Points on a hilly landscape, in no order, each with its height.
A climber steps from a point to the highest of its 2 nearest points, and stops where none of them is higher. Distance is the straight distance between rows; heights are no part of it.
lusus: [181 102 150 133 166 136  68 128  72 189 188 107 110 164 140 132  76 100
  99 102  94  90  86 141  61 133 135 108 138 108 168 134  90  53 134 143
 175 107 101 178 139 136  96 113 127 108 120  76 104  88  84  82 152]  (h 30.7)
Bok: [133 163 114  86 135 112 186 119 138  94 162 108 114 118 156 109 138 127
 130 132 141  92 163 137 139 126 124 144 136 127 134 101 112 209 149 137
 138 148 113 128 103 112  95 131 137 107 143 163 112 171 182 105 143]  (h 17.1)
gavo: [157 175 125  75  93 174 148  89 108  86 130  68 136 168  90 129 108 151
 109 138 115  89 112 154 112 144 150 113 161 146 164 133 171 148 146 172
 131 141 145 148  95 126 118  78 164 160 131 127 107 141 164  93 118]  (h 44.1)
Sez: [101 126 139 139 152 116 133 131 164 102 128 159 171 112 150 143 122  93
 142 135 131 154 166 105 160  75 150 166 133 103 136 124  93 164 116  96
 110 147 144 127 111 126 107 163  91 141 131 121 128 116 136 138 134]  (h 36.1)
fon: [168 117 102  84 138 158 147  96  76 126 139  92 156 210 121 162  91 106
  79 117 110  94  91 132  77 105 191 106 193 145 171 124 130  85 123 109
 134 148 168 168 128 157  88  58 112 108 143  91  99 120  88 100 138]  (h 26.8)
kur: [155 130 113 109 138 115 127 114 145 116 113 140 137 161 135 150 110  98
 103 114 120 117 121 117 122 105 147 127 180 154 162 108 126 110 108 106
 121 167 156 155 130 136  83 115 107 129 138 124 101 114  97 132 141]  (h 41.6)
nodit: [141 152 133 125  46  70  78 103 144 153 130 167 109 114 109 120 111 174
 129  99 102 122 129 148 117 135  85  80 143  94 147 128 118 104 105 138
 111 123  79 123 106 128 159 104 186 184  91 126 129 148 152 214 157]  (h 46.5)
lekeg: [121 103 111 118 161 110 167 105 107 110 150 116 148 136 169 112 117 115
 138 141 137 134 164 118 119 104 155 139 155  94 118 149  85 138 147 109
 122 129 105 131 130 137 113 111 122  95 145 116 137 138 138 123 156]  (h 17.0)
bonas: [142 136  93  94 107  60 158 118 171 116 118 145  90  94 146  83 156 163
 126 103 149 121 146 139 140 143  72 134 157 160 108 110 134 140 118 105
 128 164  99 118 133 116 112 126 155 100 145 172 131 163 145 194 155]  (h 44.2)
zizok: [ 96 130 157 184 142 151  78 180 160 171 111 164  88 125 121 180 148  65
 120 137 111 154 121 108 138 129 133 121  80 126 134  81 132 138 130 145
 113 104 167 135 173 113 168 181  70 140  81 135 124 115  98 103  90]  (h 42.9)
patu: [155 134 172 136 141 133  61 130 149 144 193 134 171 144 127 144  83  62
 112 112  84 110 134 136  95  76 155 153 146  78 189 130  68 126 128  98
 167 134 111 172  78 145  81 161 106 167 107  79  93  95 135 126 165]  (h 36.5)
Peko: [119 147 100  96  93 110 114 101 141 132 133 145 138 197  95 179 129 111
  61  98  90 119 107 128  84  90 170  85 217 149 178  98 124 156 109 102
  94 147 149 148 123 150 103  73 116 129  95 149  76 158 135 193 124]  (h 42.1)
sula: [106 121 171 160 151 150 104 143 142 126 132 129 168  79 130 112 106 118
 166 145 130 134 153 114 159 103 126 169  72  93 106 146 113 133 118 139
 155 118 129 109  93 112 119 177 118 162 133  91 152  83 132 100 120]  (h 21.3)
tavot: [175 112 117 107 169 135 152 122  58 135 177  84 113 159 160 117  86 117
 118 133 127  84 111 139  81 146 142 113 144 111 144 142 108 105 162 156
 159 117  97 157 143 129  95  78 142  74 150 106 114 119 126  65 147]  (h 45.2)
lak: [134 143 115  93 149 158 200 127 109  89 137  81 121 110 136  93 141 149
 146 147 157  82 146 134 155 155 124 160 101 150 105 122 141 185 160 157
 162 138 131 111  98 111  97 139 148  91 172 147 129 137 165  68 129]  (h 19.4)
pigev: [121 133 125 113 150 169 150 117  85 124 159 122 150 216 140 198 120  66
  82 127 111 142 121 132  78  91 223 108 166 101 184 112 100 163 158 105
 114 117 165 160 129 148 121 100  79 119  93 131  96 151 122  85 124]  (h 48.1)
Det: [107 150 145 131  86 110 125 134 177 117 100 160 137  55 110  91 147 180
 160 122 138 130 152 143 179 137  78 158 103 133 102 117 146 164 101 126
 136 150 120  97  85 105 130 171 157 166 122 156 136 142 166 174 127]  (h 18.7)
Dabe: [ 86 164 149 138  62 164  73 137 111 159 130 120  79 193  65 186 135 121
  86 119  75 156  65 148  83 142 147  70 154 139 174 105 171 136 137 173
  84  91 136 142 155 132 192  96 120 171  54 156 106 173 146 121  81]  (h 29.9)
lev: [175 108  93 104 127  75 129 133 149 129  97 125  76  87 138  59 158 195
 142  92 153 113 100 138 148 190  63 120 109 188  89 143 160  65 114 131
 150 140  87 117 143 110 118 141 160 106 166 150 141 122  78 173 162]  (h 9.7)
seke: [ 93 153 121 130 139 128 109 169 134 162 167 158  77 181 129 192 155  50
  83 117 108 134  99 141  76 122 173  87 152 126 176  79 112 191 148 118
 105 115 131 152 162 127 134 129  83 114  59 177  79 170 166 129  98]  (h 56.6)
kila: [112 130 134 128  89 160 118 114  71 113 118  89 140 101  89  95 122 216
 156 146 130 125 128 140 135 171 101 118  84 110  88 184 161 102 138 160
 126 100  97  92 117 130 168 110 185 151 144 105 172 128 155 126 112]  (h 4.7)
koz: [159 150 114 108 138  99 153 143 184 102 102 160 116  97 150 108 145 119
 132 115 145 112 131 122 163 132  96 163 152 189 130  81 151 143 106 112
 140 172 152 130 122 107  72 160 114 117 151 170 106 121 118 132 141]  (h 35.0)
Fuzi: [110 103  83 120 177 109 217 137 143 106  92 148 139 125 168 120 163 114
 131 133 173 136 152 103 173 114 130 162 144 167  88 109 121 141 132  89
 131 158 161 118 149 130 105 150  96  51 182 151 135 123  95 115 146]  (h 17.7)
Pab: [113  85 111 144 122 170 128 120  63 113  92  81 144 108  91  94 143 218
 146 137 152 132 104 116 149 179 110 121  64 153  65 213 185  63 146 152
 135  91 114  88 140 140 174 115 171 121 176  91 187  97  97 131 104]  (h 6.0)
nofin: [140 134 128 117 150  85 126 122 142 144 173 134 103 133 161 126 117  91
 122 115 123 120 147 127  96 104 125 125 159 101 152 106  78 145 139 110
 135 142  93 146 135 128 111 131 120 106 113 133 104 152 147 135 160]  (h 15.0)
rup: [169 121 121 129 131 121 122 145 151 118  80 118 103  57 109  46 167 208
 162  95 155 116  93 143 171 203  71 143  80 204  77 147 184  77 111 140
 179 134  99  95 107 100 117 179 173 133 162 151 128 100  95 152 145]  (h 12.2)
gege: [110 114 104 108 132 184 195 119  90  89  99  63 130 113 103  94 157 189
 145 152 167 104 135 129 163 168 120 151  90 168  79 152 174 156 170 150
 158 128 141 100 118 123 133 129 154  88 183 133 152 124 148  89 114]  (h 21.9)
zedad: [117 128 165 172 136  81  57 167 201 166 162 185 121 106 135 152 128  55
 139 117 103 154 148 114 124  80 117 141 119  86 158 103  70 143 120  87
 127 130 110 151 130 122 135 195  87 151  91 117 108 123 135 166 141]  (h 30.8)
nup: [ 95 154 145 128  72 165 129 111 109 101 106 106 160 129  88 146 121 160
 138 158 120 153 138 138 146 126 130 126 114 103 129 139 158 165 119 143
  80 122 151 110 114 142 176 102 137 185 112 122 153 160 165 121  90]  (h 14.6)
zulef: [121 133 111 102  82 163 146  95  73  94 111  65 126 152  89 116 124 195
 135 155 131 131 124 149 122 165 129 103 132 132 115 179 176 108 156 162
 102 103 129 119 136 143 179  68 174 135 149 116 164 146 151 121 115]  (h 6.2)
fide: [117  66  82 122 194  92 211 129 117 121 121 129 144 115 175  82 148 134
 143 124 174 135 142 108 151 124 116 163 142 150  66 163 104  99 136  87
 152 144 104 110 149 141 102 133 126  38 194 118 152 107  88 132 164]  (h 16.1)
beme: [145 111 126 127 134 108 117 104  80 105 184 109 178 122 153  98  73 145
 136 130 104 106 143 135  89 116 150 131 144  63 125 201  99 109 149 139
 141 108  64 129 107 131  98  86 170 134 138  79 145 108 174 134 149]  (h 11.0)
tes: [ 90 102 147 165 108 106 103 119 119 134 131 157 181  98 136 122 104 145
 166 143 119 173 160 117 140  90 128 139 112  62 104 168  91 114 104  99
  99 116 105 103 112 146 152 128 128 163 126  84 172 125 139 162 140]  (h 49.7)
bas: [163 125 131 120  98  98 104 115 138  95 112 158 184  66 115  59 101 192
 159 104 126 121 122 150 149 153  98 136 111 126 103 210 148  72  97 126
 157 133  84  96  61 118  99 121 200 182 146  99 142  75 135 191 140]  (h 26.0)
bur: [195 158 119  91 100  69  97 109 161 166 165 143  90 137 123 114 114 139
  95  74 103  77 100 147  84 128  81 100 192 152 172  79 111 107  94 124
 156 162  89 158 118 126  81 105 159 128 113 144  75 149 125 188 167]  (h 9.9)
fivu: [ 83 107 113 155 126 118 145 134 110 163 102 126  70 141 131 142 184 148
 131 139 144 164 130 115 119 157 119  98 111 129  83 108 136 122 139 139
  88 101 128 111 194 130 205 119 117  83 109 158 159 177 104 137 110]  (h 39.4)
kop: [143 160 137 128  79  86  85 129 167 151 123 147  78  87 111 100 141 169
 139 111 116 115 129 143 130 161  67 108 113 126 124 107 143 115 112 157
 129 132  90 126 123 100 153 146 169 164  96 152 126 148 145 173 140]  (h 40.5)
pozez: [126  77 139 175 192 130 113 135  77 189 166 119 106 124 175 125 106 101
 142 141 129 149 134 106  95 130 137 121  91  75  98 150  73  78 162 141
 153  69  92 125 171 126 160 142 114  69 120  93 155 102  90  81 147]  (h 37.8)
Sisim: [134 140 153 164 144 158  83 171 127 193 124 132  49 146 122 173 135  66
  96 125 107 128 100 121 108 158 116 104  85 141 147  72 143 108 151 170
 143 100 150 151 177 111 169 161  89 118  80 143 111 115  82  68 111]  (h 39.5)
sezer: [164 147 124 137 167 158 144 172 115 167 119 131  70 150 136 161 126  65
  99 123 120  94 103 124 120 156 113 115 107 162 149  57 149 120 147 157
 160 134 164 153 172 119 123 149  92  89 121 145  96 115  87  42 127]  (h 37.0)
nekat: [114 138 158 141 126 115  92 121 160 119 172 156 182 129 138 153  97  77
 132 130 100 148 162 118 126  62 162 145 144  65 175 132  69 169 128  89
 117 129 118 148  92 140 117 151 101 172 100 100 109 128 160 154 149]  (h 40.0)
mubuf: [144 178 148 112 105 165 130 116 178  65  77 133 180  94  95 119 129 150
 141 141 135 125 128 135 183 129 128 164 121 164 141 120 179 149  98 138
 125 161 189 118  79 109 107 155 142 198 132 143 114 105 153 131 103]  (h 31.9)
bil: [121 104 137 146 167 116 128 143 153 135 115 140 132  76 146  91 127 129
 160 125 145 129 143 112 161 124 100 169  95 136  89 138 113 112 115 128
 165 136 115 104 112 109  99 177 123 119 154 113 143  86 102 114 142]  (h 23.6)
pivad: [178 113  73  77 119  88 183 112 156  71  84 131 144 134 143  90 128 152
 123 114 158 121 126 138 161 126 113 143 192 203 133 140 159  99 110  74
 121 177 142 136 114 137  67  86 137 101 198 148 118 111  96 182 159]  (h 55.9)
vazev: [193 156 150 123 118  91  91 119 173 127 156 155 152  77 126  71  91 141
 157 105 116  96 131 154 132 135  92 143 140 115 140 150 110  96  97 142
 185 143  78 127  52 108  68 142 185 180 128 119  96  89 154 165 154]  (h 30.9)
bab: [192 126 121 104 138  71 110 120 127 138 162 126 102 110 154  77 101 151
 137  98 126  88 109 141 103 150  78 118 149 135 134 144 106  78 114 137
 165 142  62 138 122 115  81 113 174 115 150 119 109 109 122 148 164]  (h 34.3)
Pelud: [119 184 122 101 100 131 139 135 162  99 133 139 116 151 111 158 143 104
 100 126 112 103 130 134 133 123 143 117 161 154 167  81 151 212 132 146
 102 148 149 144 114 118 107 123 123 145 101 177  85 167 182 131 105]  (h 41.9)
Bak: [142 157 125 105  92 149 124 109 135 107  93 104 109 152  88 134 132 148
 114 134 117 115 112 133 129 152 128 110 151 168 150 114 180 121 129 158
 106 143 158 144 130 120 139 104 146 157 121 143 113 140 129 121 114]  (h 38.2)
tok: [ 85  95 151 186 107 148  86 134  63 181 123 109 109 103 112 132 132 189
 165 142 131 163 120 112 134 153 102 106  49  86  68 154 131  82 125 160
 110  68  97  86 152 137 214 139 139 134 123 102 190 134 103 117 113]  (h 28.3)
dibaf: [112 159 114 109  89 107 125 120 138 137 142 135  86 171 109 160 142 116
  89 117 107 125 117 141  89 125 138  81 181 132 161  95 131 176 136 137
  90 132 118 144 143 127 142  87 132 128  83 170  97 185 167 163 114]  (h 48.5)
Bize: [166 168 165 135 113 121  80 135 168 145 149 132 109  88 113  97 113 135
 150 123 114  95 138 149 128 144  90 130 110 111 141 115 123 120 114 166
 172 130  99 133  81  99 113 159 164 175 107 134 108 117 158 129 136]  (h 35.3)
Guz: [ 53  82 139 174 135 186 164 131  90 154  83 105 148 115 115 147 161 164
 148 158 165 162 135  97 169 130 127 147  66 123  54 130 140 146 133 134
 122 106 152  88 149 145 190 153 112 104 149 118 179 133 107 101  99]  (h 23.0)
kudan: [159 187 168 121 135 162 109 151 164 114 154 128 123 130 122 145 128  82
 116 130 112  80 134 144 136 126 134 148 115 138 180  77 130 178 127 160
 163 146 154 151  86 112  84 171 114 166 111 150  82 124 158  73 120]  (h 40.7)
puz: [ 96 131 114 127 138 144 149 137  96 150 148 142 108 218 132 198 152  74
  90 130 118 169 109 137  64 109 210  79 177 112 176 107 108 169 152 112
  86 100 143 145 161 147 152  86  86 102  66 171  93 176 140 121  99]  (h 51.7)
zir: [185 115 129 121 176 118 131 140 150 110 112 145 160 106 150  93  99 111
 148 112 134 113 109 120 155 129 114 161 135 171 128 143 139  72  96 116
 162 157 137 133 108 123  46 142 125 132 173 103 112  55  71 105 142]  (h 11.3)
mumom: [133 101  76  86 130  77 194 113 145  88 106 128 125 117 152  78 152 165
 133 119 167 127 155 136 152 131 104 145 170 164 100 149 125 125 128  83
 130 162 110 117 127 135  98 103 151  75 189 153 147 142 125 182 163]  (h 48.0)
Zopep: [120 174 158 143 138 130  92 181 195 124 159 170 122 122 132 174 144  49
 114 126 110 107 140 129 142 106 140 150 114 128 178  71 110 209 126 126
 131 137 153 152 113 113 100 198  80 152  93 158  83 130 165 114 109]  (h 36.9)
Nubus: [120 129 143 135 103 142 126 137 151 116  78 128 133  46  93  59 162 222
 168 114 155 127 122 146 183 178  76 157  78 172  73 145 179 126 110 132
 168 142 110  81  82 102 135 184 178 159 147 149 140 119 143 161 132]  (h 15.2)
Neb: [100 112  98 116 125 180 188  99  86  91  89  86 158 171 118 151 139 140
 128 170 150 153 138 123 141 132 175 123 131 132 106 156 159 126 149 132
  90 115 183 119 148 153 174  77 120 109 155 120 170 139 116 102 102]  (h 11.5)
lod: [ 76 124 103 152 140 106 135 154 129 155 144 176 120 189 141 185 173  78
 116 139 123 192 122 124  85 103 197  78 177 102 157 107  96 183 124  87
  53  94 127 127 180 157 159 100  92 108  56 179  96 184 167 178  86]  (h 47.0)
Sor: [ 85 150 140 120  78 193 150 107  67 105 121  71 137 174  89 164 127 148
 130 168 117 169 114 144 121 136 157 107 125 105 137 140 168 159 152 164
  76  90 154 113 139 148 207  74 128 161 109 131 157 176 163  80  79]  (h 12.5)
Biza: [143 149 129 108 123 179 152 123 141  70  69  97 155  96  91  94 140 169
 147 147 151 120 122 133 178 160 121 162 100 184 112 140 195 125 126 143
 143 144 176 107  98 113 114 147 151 156 158 136 128 100 132 104 111]  (h 27.9)
fegad: [ 94 123 135 156  97 133  95 116 122 138 118 158 157 182 112 195 128 105
 110 137 109 190 120 118  99  89 182  89 166  99 158 136 115 132 102  97
  51 108 157 127 152 163 168  86  96 166  81 128 131 156 127 168  94]  (h 51.3)
gog: [132 100 156 161 170 196 105 123  73 164 148 109 151 164 147 178  80  63
 112 151 113 154 122 120  91 114 191 122  95  85 143 148 108  92 161 142
 143  77 157 146 150 145 153 123  87 130 101  83 146  85  88  51 121]  (h 43.2)
vurof: [133  82 104 131 140 118 145  95  76 126 131 107 139 168 155 128 114 140
 127 145 135 150 141 122  93 122 168 107 158  99 111 178 105  76 139 121
 101 100 116 130 157 152 144  69 138  95 144 103 160 131 110 135 145]  (h 14.9)
fute: [117 139 120 102 110 209 167 105  89  65  78  54 168 113  74 104 142 190
 146 165 152 126 119 133 169 164 133 153  84 168 104 173 206 129 152 152
 133 124 171 100 114 137 157 118 164 155 166 112 154 113 150  97  90]  (h 24.7)
babo: [144 131  79 103 112  45 141 123 155 142 121 140  45 125 156 107 175 158
 104 100 144 128 117 128 105 161  77  91 153 162 104  97 138 107 120 121
 103 148  93 137 185 120 156 109 146  85 125 173 133 183 117 200 149]  (h 52.7)
vap: [181 134 162 119 149 141  68 124 121 163 188 114 139 151 122 127  80  92
 106 101  89  75 105 147  80 114 132 134 147 111 184 120  93  94 115 131
 184 140 114 175  92 137  64 134 125 146 117  88  88  92 116 101 152]  (h 33.5)
Penad: [ 81 111  83 125 151 103 210 135 143 113 101 145 114 131 155 128 197 129
 125 134 171 143 157 109 151 126 133 141 143 154  80  98 127 176 135  98
 104 149 150 115 164 130 145 138 107  53 149 176 143 172 134 150 119]  (h 16.0)
bupot: [115 149 142 141  99 158  91 133 125 145 104 120  82 163  92 164 137 118
 103 133 104 140  98 123 113 150 134  96 128 147 149 101 171 118 137 172
  96 115 156 141 159 121 175 118 118 159  86 142 118 144 111 105  96]  (h 33.6)
buk: [140 148 169 157 152 115  79 171 194 150 149 162 113  97 140 137 127  60
 136 120 115 117 144 120 138 107 107 158 107 121 158  84  98 144 116 125
 159 138 136 148 118 109 103 203  92 149 110 129 103 104 124 113 135]  (h 33.7)
zigop: [164 147 129  82 126 153 137 104  82 122 172  79 124 180 127 139  93 122
  97 121 106  80 113 155  78 126 161 111 166 117 176 120 122 141 150 155
 148 132 118 163 104 131  90  80 139 119 125 116  98 140 146  80 144]  (h 51.9)
Tofi: [119 116 157 167 129  78  54 150 144 207 188 163  69 137 145 157 137  83
 125 113 109 169 125 129  64 105 123  89 122  64 155 111  56 115 142  96
 117  89  82 149 169 127 184 152 103 126  64 128 118 161 137 159 142]  (h 32.0)
nuku: [141  90 152 170 169 156  82 127  76 163 153 108 133 130 147 134  79 101
 134 140 111 134 117 110 101 131 151 118  86  90 116 171 111  59 148 159
 150  76 115 135 146 127 140 124 124 125 122  70 156  70  86  77 126]  (h 40.4)
gosiv: [ 91 130 162 165 109 169  70 132 128 138 111 157 177 163 105 213 115  82
 118 150 110 192 108 116 122  88 178 112 119  95 162 132 128 130  95 105
  63 106 192 130 152 154 179 122  71 194  80 103 145 122 108 133  72]  (h 57.8)
Viga: [128  91 117 134 128 115 133 111  84  85 142 121 196  99 137  82  98 173
 147 130 127 123 140 127 121 129 132 144 116  97  89 233 132  88 131 126
 136 117  84 101 107 134 102  91 174 134 166  77 177  88 144 154 127]  (h 9.2)
lin: [114 102 156 177 158 106  80 148 132 196 155 145  80 117 154 143 132  87
 140 128 120 160 138 112 100 119 120 112  90  80 122 116  75  98 142 127
 132  90 103 135 169 120 177 163  96 111  93 114 142 126  99 117 140]  (h 34.9)
batu: [152  66  81 126 186 119 193 136  76 116 129 105 134 121 156  78 130 148
 139 128 164 103 114 115 130 163 109 139 112 156  75 186 132  76 157 129
 165 121  97 115 157 130  99  97 145  35 205 104 149  85  77 106 136]  (h 14.5)
Potus: [125 127 163 157 150  98  67 163 165 185 199 159  95 141 142 164 132  36
 116 118 107 147 133 129  75  93 139 123 122  72 177  98  52 155 159  81
 141 112  99 164 145 131 144 177  80 123  73 131  91 146 149 135 146]  (h 29.6)
dek: [168 181 156  93 126 176 111 128 125 130 172 103 126 174 103 152 111  94
  85 110  94  64 106 161  94 126 151 128 148 136 199  84 130 161 128 156
 168 150 150 168  78 131  74 129 122 151 108 135  69 135 142  71 128]  (h 45.1)
zerop: [123 193 141 100 102 175 135 114 160  71 106 125 174 142  95 165 126 116
 108 142 116 115 126 132 158 110 161 141 140 153 173 103 171 191 114 146
  99 156 194 137  94 120 115 133 119 192 113 148 103 132 168 115  89]  (h 36.8)
nog: [182 143 124  93 159 102 145 131 109 138 177  98  80 120 163  90 112 132
 131 120 137  76 120 147  96 158  86 121 135 130 134 108 108 121 143 157
 169 140  80 142 139 112  91 116 154  82 150 134 108 136 143  91 152]  (h 39.6)
vam: [153  97  82 103 133 156 176  98  70  89 108  76 148 180 133 130 115 141
 119 157 146 121 117 130 113 143 171 112 153 145 117 183 158  76 152 133
 116 118 157 140 151 151 135  49 141  92 175  99 159 111  99 110 123]  (h 13.1)
rili: [ 97 116 153 136 158 184 154 131 123  95 103 108 194  82 127 110 125 146
 159 150 155 124 141 111 185 115 139 187  65 131  84 154 148 153 124 142
 156 130 159  90  89 114 105 172 127 146 163 101 157  77 135  86 106]  (h 19.1)
reka: [ 92 114 163 173 110 104  96 135 134 147 173 157 174 106 144 136 105 107
 166 150 108 178 171 120 126  69 141 140 115  26 135 146  54 157 129  84
 102 107  91 120 108 144 161 148 106 160  98  92 144 148 170 150 146]  (h 44.4)
kar: [157 104 105 114 168 128 167 126 110 115 117 112 129 127 152 101 111 121
 135 134 146 108 125 119 139 143 125 139 132 153 114 141 134  95 134 132
 150 143 134 133 137 127  88 116 128  89 175 114 130  93  90  92 140]  (h 12.8)
riduz: [ 92 113 122 148 152 180 174 133 106 141  87 107 112 127 125 145 153 126
 129 151 150 138 138 102 160 145 134 138  80 142  85 105 149 144 156 156
 134 114 165 108 159 120 166 145 108  84 139 137 150 122 102  71 108]  (h 20.8)
duri: [121 134 173 151 110 165  53 112 131 133 112 132 183 133 104 175  89 108
 132 145 105 158 113 118 128  92 156 124 100  98 147 154 142  88  88 125
 107 115 178 134 127 141 162 128 109 220  99  74 159  94 100 125  98]  (h 65.6)
Tobu: [117 121 110 124 116 112 123 100 138 116 108 146 148 180 126 172 123 107
  99 124 117 151 133 112 109  91 173 102 189 130 155 126 118 125 112  94
  79 143 157 144 141 151 126  87 107 138 113 131 116 141 114 171 124]  (h 45.7)
bonap: [104 152 119 122 131 108 164 162 194  99 103 173 117  75 144 117 182 127
 134 119 152 118 144 111 183 124 100 176 124 181 100  72 153 205 113 115
 127 163 163 108 127  98  99 193 105 106 139 191 120 147 157 142 116]  (h 30.2)
ratom: [169 184 133 107  87  73  95 126 196 155 172 159  91 114 119 124 128 114
 101  90 104  81 123 151 100 126  79 113 170 138 172  67 118 167 110 137
 154 157  94 149 104 116  96 137 158 149  85 165  73 162 179 184 146]  (h 12.3)
lisi: [ 96 121 127 110 116 110 166 114 155  89 112 145 172  74 132  83 132 173
 155 125 154 137 167 136 181 109 108 172 127 126  95 154 121 173 114 100
 136 151 111  96  75 122 101 151 153 136 157 136 151 130 167 167 142]  (h 22.3)
pebod: [ 75 126 157 168  76 141 100 139  73 175 144 113  98 118 107 142 139 177
 159 154 123 173 131 138 117 142 101  98  81  64  98 127 114 140 131 150
  89  75  91  89 146 136 228 117 128 138  97 130 173 182 154 112 106]  (h 31.3)
Tega: [ 88 152 133 146 127  94 102 172 170 164 166 168  73 122 138 161 164  70
 113 125 117 143 127 132 100 122 130 104 122 108 144  79 105 197 134 118
  97 116 109 133 166 117 154 149  95 119  63 171 101 181 187 154  99]  (h 64.7)
tapo: [110 115 147 152 109 133  86 116 124 135 104 134 138 120 115 137 111 145
 146 140 120 155 134 118 137 124 128 119 103 105 115 152 133  89 108 134
  99 115 137 120 131 132 160 125 128 173 118  99 163 116 102 139 119]  (h 57.0)
nad: [148 140 147 128 117  88 110 127 185 106 121 173 180  54 134  70 102 152
 171 107 131 132 150 142 170 113  94 173 126 120 112 166 121 115  88 113
 167 146  96 102  51 109  81 161 169 180 140 117 124  81 144 177 153]  (h 26.9)
Fotan: [162  97 126 114 159 152 107 116  62 177 168 112 132 209 129 163  86  88
  72 100  90 106  83 137  50 108 178 108 177 121 181 118  93  64 129 103
 153 124 147 181 141 162  92  87  96  94 116  84  94 111  67  91 155]  (h 28.5)
kal: [ 76  83 151 179 133 167 112 135  91 160  91 112 143  84 109 118 139 182
 163 140 151 150 121  97 167 141 108 142  42 124  51 162 148  98 119 146
 140 100 123  82 134 131 171 167 135 136 149  92 186  98  89 116 108]  (h 25.7)
pul: [185 104 108 112 124  66 108 112 130 105 133 149 152 102 145  64  94 170
 138  92 122 112 111 134 122 139  98 124 152 134 118 203 120  55 103 119
 149 140  65 124 101 124  76  96 187 144 162  98 127  79 105 188 163]  (h 29.8)
sibi: [ 81 140 164 142 108 193 132 127 115 103 101 100 183  91  95 129 130 162
 158 164 137 143 138 122 177 118 128 165  65 108 101 137 153 169 116 146
 116 123 164  95  98 131 159 153 128 181 134 110 160 124 154  94  84]  (h 16.9)
madus: [ 52 141 140 165 140 120 129 187 167 146 151 171 116 104 140 161 175  79
 137 145 132 152 146 114 153 108 140 140  90  98 119  76  99 234 129 116
  90 112 135 112 154 113 161 182  74 116  86 166 117 174 185 132  82]  (h 55.0)
nivot: [148 129 149 126 125 101  87 108 114 148 191 122 133 132 146 119  82 116
 126 119 100 111 143 139  83 103 131 115 152  64 158 146  72 121 141 126
 148 114  68 148 109 129 114 117 149 140 106  96 117 129 166 137 168]  (h 13.0)
zes: [ 68 123 152 175 130 135 108 162 157 143 110 165 130 106 121 161 152 102
 144 147 128 163 143 107 159 109 129 138  91 105 116  97 116 173 116 125
  93 118 155 114 150 118 163 170  82 141 100 137 137 138 132 130  92]  (h 47.9)
Naki: [ 99 127 137 142 164 105 147 161 188 136 122 160 118  64 161 108 163 111
 151 117 157 126 149 104 173 110  92 186  99 149  86  85 113 165 116 112
 163 151 133 102 127 102 105 213 100 100 143 151 133 121 127 118 138]  (h 26.4)
falip: [154 137 110 107  75  71 107  92 166 122 105 155 121 128 118 117 117 162
 112  98 115 123 130 131 127 124 103 101 176 144 145 128 134 103  99 115
 107 151 110 134 112 131 119  97 168 162 122 139 117 138 123 216 155]  (h 54.7)
kesab: [156 183 138  96 103  93 136 114 171 119 177 133 116 106 136 110 118 122
 125 115 120  85 156 154 123 118  98 131 151 110 162  95 104 197 132 143
 152 146  92 136  80 115  93 134 163 148 107 159  90 164 199 147 151]  (h 14.7)
Sumaf: [145 108  82 103 100 105 148 113 128 103  79 108  95 125 113  88 155 195
 130 121 151 125 120 137 150 176  98 111 132 179 103 157 173  84 131 126
 117 139 122 123 144 126 144 103 159 113 169 142 152 134  96 171 144]  (h 7.5)
peb: [133 118 130 134 159 185 133 121  88 147 121 124 139 200 131 201 105  63
  86 136 117 142 111 123  92 114 198 107 141 123 161 114 122 110 149 125
 125 114 188 160 152 145 141 109  79 117 102 112 117 107  81  61 117]  (h 45.6)
kolo: [149 113 122 139 159 153 130 130 102 157 109 110  92 150 138 143 110 102
 116 134 130 121 114 114 119 151 135 111 113 141 127 114 137  84 145 155
 139 117 150 143 164 124 140 121 114  97 130 117 132 102  73  70 128]  (h 34.4)
tadil: [179 140 111 107 164 101 160 150 162 117 119 164 132 135 160 135 120  85
 120 104 134 101 114 119 149 112 111 148 181 186 160  71 134 117 100  90
 139 182 157 151 137 132  47 142  95 104 168 147  82 112  86 115 154]  (h 38.6)
volos: [123 111  73 104  84 142 163  98 100  86  73  84 114 169  93 120 158 197
 125 149 151 145 124 140 141 162 132 100 147 171 112 173 182  86 146 124
  83 125 152 128 155 152 184  66 152 112 165 131 168 150 108 163 122]  (h 7.9)
Losig: [171 117 123 140 196 130 162 168 153 135  96 165 141 108 161 125 111  79
 138 116 142 118 110 108 175 128 103 165 119 182 125  94 136  83 104 113
 166 156 171 133 145 124  65 170  91 100 177 115 111  56  45  70 150]  (h 10.2)
Rof: [115 115 110 131 115  85 125 116 129 147 118 134  77 131 140 121 152 155
 128 125 134 144 141 123 114 143 108 100 135 122 105 129 119 109 128 128
  99 126 105 123 166 124 165 110 141 107 121 145 149 163 119 166 140]  (h 45.0)
gur: [ 69 124 151 164 121 147 125 155 109 176 130 118  68 116 119 148 167 133
 140 146 134 156 133 119 124 147 110 113  77 103  92  90 127 165 148 159
 109  89 118 101 174 116 209 148 107 105  91 155 149 173 140  99  92]  (h 35.1)
foves: [112  68  97 128 132 146 160 116  76  76 107 100 190 107 117  81 134 198
 142 134 158 128 126 127 142 149 132 143  99 142  67 244 163  85 139 114
 141 117 114  90 122 145 124  94 165 105 196  85 193  89 117 151 108]  (h 7.6)
pogat: [185 131  97  89 100  73 132 101 181 103  96 155 144 132 134 110 114 144
 109  93 127 118 117 130 143 115 107 128 200 187 152 120 147  99  86  87
 122 178 131 140 101 133  65 100 148 143 154 144  97 113  97 206 163]  (h 66.2)
tekek: [ 90 126  92 114  85 147 181 103  99  91  91  98 127 176 101 146 169 167
 123 159 145 162 142 138 138 137 148 106 158 137 116 146 161 150 144 125
  63 121 156 120 151 154 187  62 133 111 143 153 158 183 143 148 102]  (h 9.8)
veki: [ 86  98 108 113 138 118 192 103 111  87 128 119 176 114 151 101 136 161
 146 144 157 145 177 124 155 104 145 157 142 103  88 170 101 162 135  98
 116 137 113 106 106 144 118 116 138 101 170 121 166 145 158 152 145]  (h 19.2)
rep: [121 132 107 131 172 148 194 161 140 122  95 141 112 114 149 142 154  95
 124 137 152 113 138 104 172 136 124 154 103 169 103  75 142 159 142 131
 147 145 182 119 153 112 113 172  91  71 152 156 123 115 100  63 124]  (h 19.0)

For each start below, name the point where the climber stops.
rep => babo
kila => lisi
Bok => dibaf
Pab => lisi
Fotan => duri

Call two points neighbours if one is among the 2 nearest of the other. Go from one point of each pair to the other, from neighbour to neighbour, staying as high as possible. Name the lowest point that can't be avoided.
duri, pogat => bas
duri, zigop => Dabe
dibaf, duri => Peko
pogat, babo => bonas
